Points on a hilly landscape, in no order, each with its height.
A ball rolls from a point to the lowest of its 2 nearest points, and stops where none of them is lower. Distance is the straight distance between rows; heights are no part of it.
Muti: 129,133,154,133,111,165,110,109,120,166,159,136,112,120,140,114,132,129,134,153,115,162,118,128,171,136,155,137,117,135,147,140,127,162,146,127,177,107,121,118,137,150,140,83,135,148,157,96,131,119,114,92,162,143,101,104,132,116,189,97,149,118,124  h=436
Rasu: 136,129,150,148,123,81,136,125,113,111,142,97,158,146,126,100,92,117,134,119,123,87,158,123,114,137,146,129,104,96,106,120,113,140,131,136,124,129,112,149,122,122,158,127,184,178,118,118,135,135,112,131,140,113,125,119,103,138,145,136,85,139,153  h=849
kimir: 149,104,175,140,134,129,152,121,140,128,125,114,135,149,123,82,117,126,118,113,126,92,151,124,152,124,133,124,113,109,93,128,127,129,111,119,122,122,128,146,151,138,162,104,186,129,131,102,149,146,86,114,158,136,153,143,99,112,131,147,104,145,157  h=872
deto: 123,110,121,142,120,130,117,93,141,86,115,123,139,86,159,123,165,119,139,119,142,105,118,136,128,95,138,123,131,173,113,152,105,139,140,164,136,109,109,108,114,151,110,117,113,122,129,119,135,109,146,134,131,118,139,103,139,114,202,83,126,112,113  h=811
punim: 125,152,193,77,127,140,111,106,166,126,110,117,102,129,95,112,102,144,82,142,140,107,84,147,99,104,124,145,113,113,134,131,114,138,97,91,131,138,154,117,141,143,108,109,130,65,121,113,179,126,98,145,99,125,127,141,102,122,97,121,181,178,115  h=59
fos: 139,73,156,119,140,181,164,125,152,162,85,135,94,120,114,100,130,121,133,96,144,152,112,148,119,88,148,132,167,149,113,143,121,165,95,105,104,139,159,118,146,134,165,133,137,104,118,107,160,139,110,141,145,122,166,156,95,151,114,137,140,147,155  h=296
kek: 120,108,148,139,115,125,116,108,116,139,155,156,114,128,79,105,124,103,132,123,104,139,156,101,146,144,133,137,130,130,137,152,127,120,146,138,135,130,101,106,117,121,121,146,118,114,117,173,125,131,118,127,111,106,142,138,134,102,167,103,122,128,148  h=263
gid: 180,102,151,157,119,159,166,146,145,145,119,111,118,171,178,137,131,129,152,134,137,104,150,96,140,137,125,116,145,122,98,111,137,68,127,139,134,116,136,121,137,99,164,96,174,137,157,127,91,128,102,116,153,146,132,143,106,87,135,118,129,106,160  h=150
sogar: 114,147,142,99,105,71,86,130,128,127,108,117,124,130,103,133,120,106,144,134,109,169,140,138,88,123,158,133,127,124,154,141,106,160,148,144,125,145,139,134,107,111,143,178,92,143,131,144,107,102,148,184,104,84,112,126,142,149,164,68,154,134,115  h=688
gib: 143,125,138,139,134,108,137,112,122,113,179,141,134,147,76,106,129,119,121,133,134,67,132,107,141,137,111,167,87,122,90,125,112,96,120,141,116,127,95,111,119,77,100,122,167,107,128,161,137,135,110,114,96,129,123,136,104,71,151,119,126,110,137  h=675
dubo: 140,175,67,145,142,94,147,164,135,131,144,127,159,141,125,175,154,123,101,142,121,139,113,127,117,156,144,107,93,115,154,89,126,127,104,118,106,146,137,126,129,109,116,151,126,154,131,142,116,130,159,138,126,144,75,123,143,136,86,182,112,137,94  h=432
saded: 93,159,139,106,116,96,116,115,78,92,115,114,134,94,167,129,90,103,140,152,123,140,152,142,104,112,129,110,145,120,164,174,128,124,155,142,153,124,137,146,114,163,109,135,121,144,114,125,130,116,134,146,115,88,128,121,140,143,144,64,123,156,115  h=686
dib: 110,159,97,124,124,121,129,130,105,124,118,121,131,105,160,157,140,123,140,136,143,146,112,141,114,127,145,143,129,153,147,130,116,146,133,132,118,127,129,117,107,119,115,130,109,146,133,127,107,100,162,140,107,120,95,105,142,145,145,81,147,112,106  h=603
laniv: 99,118,156,120,133,153,149,132,83,149,146,151,104,93,112,119,87,116,117,136,104,166,150,108,162,160,116,105,160,115,160,183,158,99,138,117,150,147,122,112,130,141,97,140,132,101,129,158,144,171,116,105,116,123,175,147,133,112,112,137,116,164,165  h=212
Zed: 163,154,111,144,135,89,119,170,131,128,149,119,143,179,126,157,144,146,113,158,114,104,141,89,124,182,122,128,92,94,118,78,138,89,127,133,117,134,129,140,135,91,133,117,147,144,138,142,94,139,137,123,125,163,87,121,135,97,86,160,130,113,120  h=502
mab: 160,136,126,117,123,151,91,129,189,159,111,131,118,160,123,136,179,164,103,143,143,134,91,126,152,120,124,134,101,118,116,83,123,156,119,113,138,119,136,137,165,145,147,107,110,124,144,86,139,118,126,109,153,171,105,123,111,145,106,170,159,113,109  h=544
gero: 135,108,107,145,132,145,111,124,203,151,111,187,100,147,44,149,178,109,113,110,101,178,107,108,132,140,144,117,133,128,133,124,126,123,109,130,108,155,142,96,134,123,136,173,69,85,126,184,129,127,154,155,128,140,150,152,142,122,114,169,135,130,126  h=289
mif: 97,100,129,122,144,182,169,112,98,139,97,141,111,76,148,128,120,115,145,100,130,142,118,144,137,104,114,107,181,159,128,185,161,122,125,127,142,128,137,110,128,168,113,133,111,102,121,118,162,132,119,120,132,114,185,143,143,124,134,125,118,147,155  h=247
tus: 146,112,147,121,133,130,126,103,172,82,93,111,136,133,135,128,154,143,100,118,156,79,107,141,108,101,119,114,124,135,113,117,115,110,103,121,119,133,150,126,135,148,143,113,131,91,120,128,152,119,127,154,130,125,148,145,120,112,112,131,142,157,112  h=191
Bogo: 101,111,144,113,127,142,116,96,111,98,92,138,123,98,156,135,116,128,138,127,128,126,143,138,131,106,100,94,169,138,140,166,152,93,154,131,167,114,126,139,131,181,108,125,97,100,109,127,140,142,122,126,129,102,183,139,154,118,119,117,121,159,140  h=285
mel: 120,115,125,100,120,152,52,120,146,152,137,171,95,135,71,132,147,133,141,129,115,175,120,117,149,122,105,165,139,155,122,122,105,144,152,134,137,107,103,111,141,125,118,143,52,94,132,143,102,110,137,114,108,145,137,134,143,142,151,116,164,77,131  h=689
lus: 108,153,156,77,128,115,107,110,131,90,132,114,142,115,101,95,92,142,101,133,136,92,88,153,109,111,96,151,109,118,116,137,129,138,113,112,141,133,133,140,137,145,96,116,143,99,101,118,179,127,111,123,102,118,135,129,106,128,101,132,134,167,112  h=113
Fol: 130,105,113,128,137,172,132,154,114,141,97,131,114,130,192,158,133,153,138,131,143,150,143,125,151,137,98,95,160,139,137,121,162,84,147,130,149,108,137,138,148,150,127,105,102,120,135,112,105,132,130,102,145,157,148,139,152,126,88,150,128,123,137  h=143
Vefik: 102,150,139,108,127,136,128,105,122,93,102,127,135,100,161,157,115,136,107,147,133,126,122,128,138,132,90,80,152,124,168,147,162,88,137,111,171,146,149,147,137,191,92,115,108,101,109,118,173,152,138,133,131,124,161,140,159,112,83,151,124,181,115  h=299
rupu: 131,87,108,152,141,142,145,149,122,144,117,162,117,143,104,136,124,113,144,115,113,142,168,91,136,164,98,114,161,118,118,126,143,79,140,128,112,147,119,126,126,104,122,152,115,115,122,169,102,171,135,124,116,134,176,164,145,118,98,161,107,110,170  h=167
fofi: 145,97,101,115,137,135,170,152,90,137,89,105,132,125,174,125,108,134,155,98,165,109,135,146,94,99,110,142,167,145,101,123,132,122,126,131,79,126,139,141,124,92,147,139,142,136,118,125,103,124,119,127,115,136,157,133,120,144,95,130,122,110,150  h=801
big: 137,184,90,146,138,68,108,154,110,111,171,122,169,145,113,154,139,128,111,157,122,99,125,118,125,157,132,142,82,107,126,84,117,111,126,134,118,126,97,135,126,94,104,138,141,147,121,146,110,120,160,121,112,136,71,115,139,123,108,155,109,107,101  h=470
pas: 110,127,79,141,138,103,119,123,116,82,148,102,160,111,162,103,123,148,159,110,156,70,147,158,139,104,108,151,128,136,85,113,112,135,142,158,117,100,94,156,132,142,119,133,136,165,112,92,118,118,147,93,134,133,139,95,127,168,135,155,73,92,127  h=395
bovi: 135,163,144,147,123,77,123,126,147,80,139,99,171,136,165,146,142,132,106,158,128,99,143,118,112,146,147,90,83,101,157,110,122,126,138,134,142,135,135,148,130,157,142,109,161,155,128,114,143,128,139,156,154,123,99,111,143,125,125,138,103,170,89  h=359
Nid: 123,99,87,153,145,141,138,129,133,113,136,129,145,114,145,119,146,127,159,106,149,108,136,132,136,128,119,139,147,143,100,117,117,124,141,150,113,109,111,144,137,139,137,138,112,139,118,111,122,134,141,97,147,144,159,122,135,148,128,170,79,96,153  h=421
muzi: 107,120,86,145,135,93,160,132,96,101,124,137,152,102,144,141,130,95,130,105,140,122,157,128,118,125,116,101,153,145,127,156,141,108,135,143,105,142,119,128,91,120,105,167,120,136,112,160,119,143,154,147,103,102,162,137,136,129,122,142,93,142,135  h=768
meseg: 112,139,130,103,117,145,95,90,181,80,106,120,142,93,125,137,162,155,102,132,151,100,74,154,118,96,114,123,123,157,114,124,127,142,115,128,151,124,133,119,127,169,95,96,98,83,119,109,179,110,145,131,127,137,136,114,134,110,121,140,150,145,84  h=231
Tem: 98,135,88,135,133,72,147,142,66,114,136,130,136,99,140,126,101,89,153,108,130,126,155,132,102,127,140,132,145,134,148,166,128,125,153,147,94,130,115,131,82,98,106,169,134,164,116,158,88,123,157,135,101,90,128,120,141,144,163,94,105,108,145  h=791
fida: 111,132,96,153,147,126,111,136,135,142,142,151,140,105,98,146,148,135,122,122,103,180,132,136,154,156,152,86,129,132,155,123,137,161,130,113,139,129,126,154,143,178,131,160,101,153,125,118,151,142,159,124,171,132,121,119,158,169,111,202,89,144,121  h=199
Fefuf: 107,170,94,145,137,126,125,134,137,159,147,141,135,112,109,134,142,140,112,130,118,182,94,144,134,137,163,104,102,123,172,112,125,188,119,113,130,140,141,130,139,157,131,146,110,163,145,96,156,123,151,112,157,148,73,99,143,180,110,177,117,147,91  h=269
Gaf: 150,145,187,105,119,122,141,111,163,140,116,134,94,140,79,107,105,122,93,145,124,138,109,117,111,118,162,119,112,115,154,164,120,139,104,99,137,164,160,98,129,118,124,131,128,78,123,153,169,129,95,174,111,99,125,154,105,112,121,85,177,182,120  h=129
saka: 142,110,136,165,147,150,161,122,125,147,168,121,142,135,119,96,120,135,114,124,122,113,122,118,167,146,148,141,101,108,95,122,126,150,103,113,127,123,116,137,141,132,140,105,185,142,139,105,165,155,106,82,162,148,116,122,108,122,131,185,99,140,137  h=873
kule: 94,159,104,116,130,107,106,125,115,118,136,139,142,104,122,143,120,135,104,138,114,154,132,142,136,148,120,91,130,115,158,130,140,131,132,115,155,136,138,155,137,172,103,148,104,127,107,117,161,138,153,135,129,125,140,128,152,141,80,173,111,177,110  h=256
Tes: 122,83,123,126,126,170,78,117,149,139,142,160,109,138,79,100,161,155,138,127,130,106,125,122,165,129,97,177,132,138,72,103,119,120,117,142,133,103,93,126,147,116,130,131,104,97,118,128,124,134,105,80,125,163,159,127,119,105,121,161,143,77,162  h=602
vuz: 127,127,110,144,140,121,127,138,125,153,149,160,126,141,73,133,133,109,115,127,94,162,153,99,147,170,140,128,134,119,137,122,134,121,129,118,108,138,118,114,128,115,136,174,118,130,127,171,117,144,146,122,129,124,146,135,138,132,117,164,112,118,135  h=211
zove: 158,88,137,147,111,143,100,138,186,185,125,146,105,187,79,133,174,118,155,115,102,161,138,106,144,130,154,140,150,123,108,84,114,147,126,145,119,128,121,121,134,114,188,147,92,143,163,146,77,110,137,143,162,138,112,139,121,144,151,125,146,74,139  h=635
pake: 118,121,136,135,139,145,148,127,67,151,157,121,122,117,160,106,88,127,140,125,122,135,148,119,158,144,109,135,137,118,125,145,146,128,142,116,133,107,109,152,124,125,132,107,163,165,126,105,118,147,102,78,137,143,123,126,122,137,124,145,97,115,159  h=209
laf: 121,174,135,94,125,61,97,131,134,98,131,90,160,143,126,111,106,134,113,148,129,94,108,155,91,116,129,152,88,103,142,102,107,160,123,129,119,135,143,152,123,117,131,133,167,147,114,102,146,106,121,165,107,114,86,108,109,149,112,105,141,163,98  h=428
dafin: 133,176,123,112,131,92,174,165,94,139,109,114,134,132,133,139,87,103,116,125,108,161,143,121,90,136,146,101,125,104,178,134,144,130,113,99,95,173,167,136,122,95,141,158,138,141,114,142,126,149,140,161,119,109,121,138,133,149,83,120,123,178,125  h=345
Somo: 125,151,105,121,145,88,83,149,138,163,164,155,130,165,27,116,137,126,120,133,83,165,127,117,132,162,143,146,98,102,137,95,123,160,116,126,111,141,116,132,139,99,133,170,105,153,135,154,116,131,151,127,114,131,98,119,132,145,114,164,131,104,117  h=270
Gitiv: 100,142,123,136,127,150,120,125,119,173,145,155,117,93,112,125,128,124,128,125,119,184,92,142,135,131,172,141,122,139,156,143,117,193,141,119,147,133,126,109,121,145,130,131,114,159,145,98,139,120,136,114,154,125,84,99,139,156,166,126,136,129,113  h=355
mavag: 147,95,161,142,120,157,91,117,151,165,160,153,110,159,82,106,143,129,137,153,110,140,144,99,175,146,126,155,118,121,98,110,109,122,139,131,151,106,95,121,157,113,143,114,129,119,139,143,107,148,104,87,144,152,131,141,114,99,161,130,147,83,151  h=626
Zik: 115,147,114,161,132,122,177,118,83,107,155,123,153,102,169,142,112,116,133,132,128,110,148,106,137,142,123,101,129,128,142,156,149,98,152,143,139,125,103,131,111,141,101,112,157,152,131,142,125,141,125,117,125,117,123,122,137,101,156,110,100,139,127  h=742
Lofiz: 116,115,142,129,128,139,138,83,98,98,162,137,129,97,135,115,99,126,131,120,130,82,128,122,153,118,75,134,130,124,105,169,135,88,148,140,160,118,106,117,103,151,71,102,144,100,111,144,138,142,107,97,99,104,157,121,129,84,166,88,124,121,140  h=769
Gubos: 153,164,140,159,133,109,166,141,141,110,139,120,155,128,134,153,131,132,93,154,133,99,109,112,115,149,165,116,80,118,155,120,128,126,112,114,126,150,146,122,125,108,120,104,165,142,142,126,141,127,135,148,136,131,80,118,128,99,123,126,127,158,91  h=406
vit: 110,126,116,146,144,132,184,115,98,96,161,131,154,107,148,119,117,137,120,121,156,72,113,130,127,117,100,140,116,137,94,151,142,116,122,133,129,120,104,121,104,134,77,108,160,117,119,126,151,127,110,103,105,122,134,108,116,95,148,133,116,136,120  h=749
geko: 144,174,98,124,114,134,129,152,120,132,107,108,129,136,187,176,149,143,118,147,141,140,110,129,123,140,144,117,125,148,155,96,133,124,133,128,136,123,143,119,116,111,137,93,121,138,150,117,74,99,151,130,120,143,61,109,155,127,135,89,159,92,91  h=568
Vem: 104,154,110,132,137,68,125,129,78,111,160,118,152,127,130,127,101,107,131,129,124,110,147,143,107,139,138,157,101,116,127,145,114,140,155,152,122,130,90,138,100,102,108,150,155,174,113,143,95,122,133,130,114,113,92,107,123,141,166,112,104,108,121  h=818
tadi: 132,164,142,100,137,93,78,147,133,181,168,134,111,177,53,101,104,137,105,146,87,156,111,127,133,159,138,174,92,88,129,84,125,158,115,106,138,129,122,135,149,86,143,144,141,146,137,118,114,134,116,110,100,156,82,133,113,149,90,156,150,111,129  h=324
kel: 107,142,79,149,135,96,109,128,108,97,128,103,172,117,168,137,120,138,152,123,136,125,137,166,123,127,134,126,127,137,126,123,118,153,146,150,124,109,121,166,137,166,120,139,124,193,116,93,132,120,146,110,151,138,115,90,141,187,126,158,71,114,106  h=362
Nelel: 105,111,177,113,125,131,96,100,125,128,148,155,113,116,84,108,108,130,113,144,97,136,135,109,165,147,111,111,127,108,148,160,138,111,144,126,171,131,112,130,142,167,110,122,118,98,120,151,163,155,110,125,130,106,170,150,143,103,126,126,121,156,147  h=257
fut: 103,143,42,139,140,163,121,147,124,144,147,167,125,108,109,159,171,134,128,129,142,162,103,136,143,126,127,144,134,162,129,112,124,148,138,122,123,121,117,110,115,116,105,149,69,119,120,136,120,117,166,104,110,166,109,109,167,155,119,175,122,85,104  h=743
mubi: 144,133,108,166,148,154,202,145,112,136,132,119,128,123,157,126,120,132,126,119,149,112,112,144,120,122,144,126,123,128,125,137,142,149,89,101,110,138,140,115,132,117,127,93,186,142,134,93,158,141,112,105,141,146,105,116,105,139,115,173,117,128,122  h=842
nofu: 153,117,154,149,114,128,146,161,117,167,142,110,109,160,165,131,104,112,162,133,115,141,174,95,148,159,142,117,147,111,130,119,145,101,141,133,139,117,116,132,120,102,166,115,152,177,152,139,64,130,100,129,158,138,127,138,125,112,146,92,119,104,169  h=101
pevob: 163,91,125,144,122,158,153,130,157,102,103,104,127,153,178,138,160,138,146,123,165,72,128,116,121,109,106,127,136,149,89,103,122,87,121,148,111,108,124,126,121,113,135,91,144,116,133,122,108,121,120,123,141,135,146,129,109,83,138,106,138,98,143  h=187
ropo: 127,112,162,104,114,64,100,114,151,78,106,91,148,131,126,98,110,126,141,109,141,75,152,148,83,90,128,129,109,111,109,133,88,130,116,137,114,125,141,151,125,121,149,147,159,130,103,117,142,113,116,183,130,74,157,137,102,146,136,97,124,161,132  h=876
dase: 134,132,138,112,100,57,68,126,165,115,116,114,132,156,100,159,162,116,143,129,110,133,136,123,98,122,156,130,116,124,147,105,103,130,146,158,114,140,135,135,111,111,145,143,98,122,152,162,95,95,172,178,119,94,102,134,146,131,155,75,162,104,99  h=717
Tepem: 157,165,107,137,131,122,175,167,144,148,105,114,132,148,139,165,133,119,107,124,116,153,120,118,115,155,153,87,133,125,168,112,141,117,112,101,93,160,170,120,126,111,149,142,117,140,143,151,106,134,146,162,131,139,100,132,144,130,71,153,134,157,109  h=390
Bup: 110,126,91,133,145,163,156,140,56,143,126,130,118,102,191,142,88,148,150,120,147,142,144,140,140,130,94,106,163,131,138,139,177,103,146,115,140,107,125,156,129,145,105,97,123,140,130,111,114,144,124,87,121,149,146,129,148,154,91,149,100,112,142  h=180
Mip: 126,116,163,113,106,94,98,94,145,81,100,86,149,117,171,96,121,134,149,118,138,88,154,168,101,89,137,132,126,119,105,138,96,157,143,142,133,110,126,159,122,160,163,122,144,152,117,91,136,126,116,154,155,103,139,114,110,158,161,102,113,134,131  h=857
pizit: 121,159,112,99,132,140,178,143,94,110,78,101,138,100,182,155,92,122,121,109,145,136,108,159,75,91,133,107,163,156,162,154,137,124,113,91,102,143,168,121,114,119,112,136,140,113,113,120,138,121,124,165,88,117,129,123,121,149,80,107,150,169,112  h=252
tal: 135,173,144,121,128,87,108,146,130,156,146,103,137,161,102,118,104,134,114,146,113,134,111,128,116,142,149,152,83,100,147,101,117,166,124,117,123,132,139,148,139,114,157,133,160,163,138,113,134,123,117,144,126,132,74,120,105,153,119,127,143,137,112  h=380
zogog: 136,100,122,110,143,163,111,134,134,159,128,131,112,152,108,109,136,150,141,114,143,128,110,145,140,122,120,171,136,126,85,91,120,154,103,116,113,112,117,137,152,111,150,126,134,123,133,98,128,137,107,90,133,171,137,138,97,138,101,177,132,104,149  h=578
Doz: 141,116,147,154,134,134,144,135,76,183,180,130,107,142,113,102,87,104,143,127,98,137,176,95,155,169,137,144,116,105,113,131,128,127,138,131,132,111,95,135,133,94,155,115,164,177,135,140,88,143,95,91,144,141,117,132,112,125,156,128,108,75,174  h=157
Vefi: 124,85,137,141,97,125,107,103,161,91,89,106,145,107,181,113,157,130,163,113,139,110,160,145,116,91,149,122,139,154,107,151,101,145,153,168,143,112,126,133,121,176,155,120,125,156,138,97,120,108,134,152,172,103,143,109,134,145,204,90,110,113,130  h=835
zek: 182,75,150,155,126,146,135,126,198,116,105,122,128,174,107,129,182,137,133,123,149,90,131,107,131,127,130,137,126,136,82,99,115,93,103,139,103,126,130,108,141,105,162,113,142,96,137,137,126,127,119,135,147,139,152,151,107,75,133,134,143,104,153  h=221
kuzep: 160,86,144,140,121,140,115,123,182,129,111,151,114,152,85,146,176,123,122,115,131,134,135,108,132,129,128,131,127,139,118,118,121,111,119,139,107,131,135,105,123,121,146,150,87,95,128,170,122,124,133,148,133,125,146,156,132,100,131,131,142,121,131  h=254
bunik: 111,106,126,139,147,152,156,94,130,110,160,148,136,107,80,89,128,141,119,110,147,93,111,134,146,114,104,161,115,136,78,139,127,129,94,132,126,124,107,107,132,134,94,126,145,98,118,132,178,143,120,93,107,137,153,124,109,100,143,167,108,129,131  h=726
Biku: 120,130,172,99,111,120,126,127,147,160,102,141,98,134,70,107,110,104,128,118,100,177,140,125,104,121,170,124,137,106,163,178,121,153,111,106,109,171,156,100,120,108,147,167,116,96,131,155,153,136,114,198,116,81,141,159,109,142,136,71,151,170,148  h=203
Nup: 161,80,141,110,123,170,97,150,146,154,104,137,91,154,178,140,127,150,168,135,115,144,166,119,146,124,86,115,168,135,103,100,152,77,159,129,150,92,133,146,149,132,159,120,96,125,136,118,79,129,108,104,139,157,171,145,131,118,94,125,145,92,161  h=108
gafe: 105,119,88,122,118,156,84,126,131,133,139,153,126,100,129,137,163,141,142,126,133,158,117,131,142,114,114,147,142,157,126,128,115,151,156,144,150,99,98,123,132,146,113,134,65,112,128,123,128,110,151,112,134,148,141,116,161,154,159,113,121,90,115  h=714
Kip: 97,122,123,112,143,159,185,126,75,133,88,136,110,79,151,126,86,117,124,96,147,149,111,160,105,99,113,118,183,144,151,180,159,126,113,103,113,149,160,117,125,135,109,147,124,105,112,121,156,138,137,137,105,105,170,150,124,148,95,126,130,176,151  h=204
Numu: 178,89,148,129,107,145,120,164,172,162,94,105,116,179,149,134,150,126,167,110,130,144,137,115,133,114,147,134,150,128,97,86,122,137,123,146,106,115,133,128,134,107,208,128,126,149,159,117,86,98,109,143,163,145,123,141,110,144,144,117,156,91,147  h=606
dum: 137,126,102,135,138,166,185,147,108,134,110,98,131,129,187,119,122,130,131,106,176,102,102,155,109,104,120,151,133,152,97,117,134,148,114,111,92,121,145,125,133,90,139,105,164,139,131,96,121,118,116,113,123,151,103,124,94,148,115,135,132,111,132  h=819
Vove: 116,159,108,138,117,103,154,118,78,72,126,120,146,97,197,154,128,114,123,152,139,119,146,129,107,129,132,94,126,140,157,149,144,91,158,151,148,127,133,138,99,142,92,99,136,146,117,138,104,115,154,145,110,96,118,100,163,103,152,71,123,138,93  h=716
keguf: 136,81,127,129,119,181,84,140,156,187,122,165,92,142,110,130,164,133,164,110,115,173,118,111,151,124,121,143,163,157,108,112,121,145,140,142,124,110,117,104,138,127,163,130,66,117,151,138,93,114,121,113,150,140,143,139,137,137,159,113,142,79,151  h=664
Fub: 119,102,164,98,134,157,159,136,117,154,70,118,103,117,147,116,89,116,124,111,133,172,132,155,120,110,143,94,182,119,151,157,145,147,108,94,125,147,175,135,141,147,159,132,125,119,123,99,157,143,108,152,137,117,163,152,114,163,95,134,146,175,155  h=255
labu: 135,108,117,133,129,126,149,136,121,114,97,120,125,124,151,141,137,119,142,105,140,111,131,129,116,107,117,127,155,148,129,136,123,115,126,139,100,132,135,122,113,120,133,142,113,122,115,147,106,114,135,150,116,110,157,151,134,125,127,104,122,124,145  h=785
gok: 146,158,99,130,121,135,123,173,112,158,131,116,123,155,156,162,129,140,132,146,119,144,132,120,123,157,120,127,122,117,138,88,147,113,139,119,126,130,131,142,130,100,134,126,121,143,141,139,81,127,139,114,127,165,101,127,144,131,99,132,139,104,119  h=533
kavim: 170,126,150,125,109,167,123,146,168,165,117,113,112,169,156,138,159,145,135,146,143,138,108,119,129,125,135,137,123,144,122,80,129,143,118,118,139,119,146,128,151,117,178,96,135,134,158,97,105,101,114,121,156,160,98,131,111,142,132,113,164,103,121  h=577
Defup: 131,118,160,97,118,158,70,113,162,166,117,124,102,130,127,131,137,159,111,149,119,172,105,136,155,132,130,123,124,122,144,110,132,155,135,110,176,109,146,141,161,176,146,110,112,127,143,82,147,129,124,106,165,144,124,126,135,148,126,151,155,142,122  h=504
vede: 137,112,156,120,121,140,107,125,171,172,107,174,91,146,48,120,149,100,120,114,97,192,130,113,140,128,167,116,144,127,158,152,129,133,116,112,111,168,150,89,124,119,138,171,81,86,133,175,136,129,137,172,124,106,151,164,136,134,133,110,159,141,141  h=268
ferek: 130,125,120,108,131,114,144,124,144,81,107,118,147,136,118,115,130,152,102,125,159,74,104,147,96,108,88,162,123,116,93,115,126,114,87,120,103,140,134,136,126,109,97,132,153,97,104,120,158,134,117,127,95,132,149,137,95,106,88,157,135,149,124  h=156
ruta: 129,103,143,151,131,119,148,86,161,86,166,136,144,122,74,82,149,121,122,114,148,63,120,115,136,116,131,154,95,131,89,145,96,131,111,161,129,129,103,100,121,126,109,126,160,104,122,143,173,128,115,119,129,107,139,116,118,85,189,123,108,130,131  h=702
tukip: 129,106,172,115,128,143,102,106,128,147,191,149,98,148,59,103,111,128,120,144,104,112,129,96,156,144,104,175,101,121,101,132,119,104,127,132,151,116,99,113,137,97,101,109,152,93,126,158,130,147,89,101,101,136,139,145,107,71,139,113,143,109,153  h=652
Bev: 114,109,138,115,118,148,131,68,122,58,129,131,132,80,152,110,141,134,132,125,144,88,112,138,120,91,94,123,130,157,107,169,132,103,132,153,155,107,111,108,99,159,69,93,112,89,119,130,149,109,124,129,111,94,158,121,143,91,185,65,137,117,114  h=789
pok: 108,191,97,110,129,66,115,123,117,86,153,107,167,116,121,133,138,128,103,156,136,89,96,147,93,117,123,145,72,123,134,105,102,150,125,136,118,132,118,138,111,109,90,130,138,136,114,119,140,103,166,145,100,125,76,99,127,138,137,140,122,133,74  h=469
dap: 111,192,125,102,130,123,162,141,96,119,114,110,126,95,157,156,84,123,91,136,125,156,112,149,104,123,129,97,126,122,189,147,154,128,108,96,115,158,169,123,115,129,102,127,128,119,123,132,150,126,132,155,89,123,97,117,125,143,75,120,152,184,92  h=294
Ses: 81,185,118,106,125,71,121,135,91,108,139,122,143,104,132,148,98,112,128,149,115,155,123,155,97,125,150,125,118,121,175,147,118,156,143,137,133,147,128,126,95,121,97,151,115,144,123,145,122,108,157,169,94,89,86,111,147,143,151,60,145,154,95  h=647
kag: 144,142,151,140,130,152,170,133,118,133,132,123,112,130,151,125,128,127,115,141,133,115,101,125,135,127,130,128,104,140,145,140,134,125,118,118,129,133,142,102,118,112,122,92,154,112,143,134,129,131,107,124,126,130,100,123,119,93,143,94,153,141,121  h=455
notem: 116,158,121,141,121,119,118,114,127,92,144,115,153,106,158,131,125,148,113,144,128,109,126,137,141,141,134,103,97,121,144,129,128,145,142,133,150,115,118,150,139,174,112,105,141,150,121,91,155,130,142,117,160,136,99,90,137,148,131,158,98,144,89  h=314
suvuz: 141,85,118,143,128,158,111,146,130,153,116,151,109,156,155,154,133,123,163,127,100,158,186,91,150,158,92,109,191,121,118,121,157,54,156,135,137,117,126,133,140,113,144,138,97,120,143,161,70,151,122,114,133,133,180,152,148,109,105,129,120,87,160  h=137

For each start below, name the point where the ball stops.
gafe: fida
fut: Kip
pok: Nup
dase: Kip
Lofiz: fida
Tes: fida
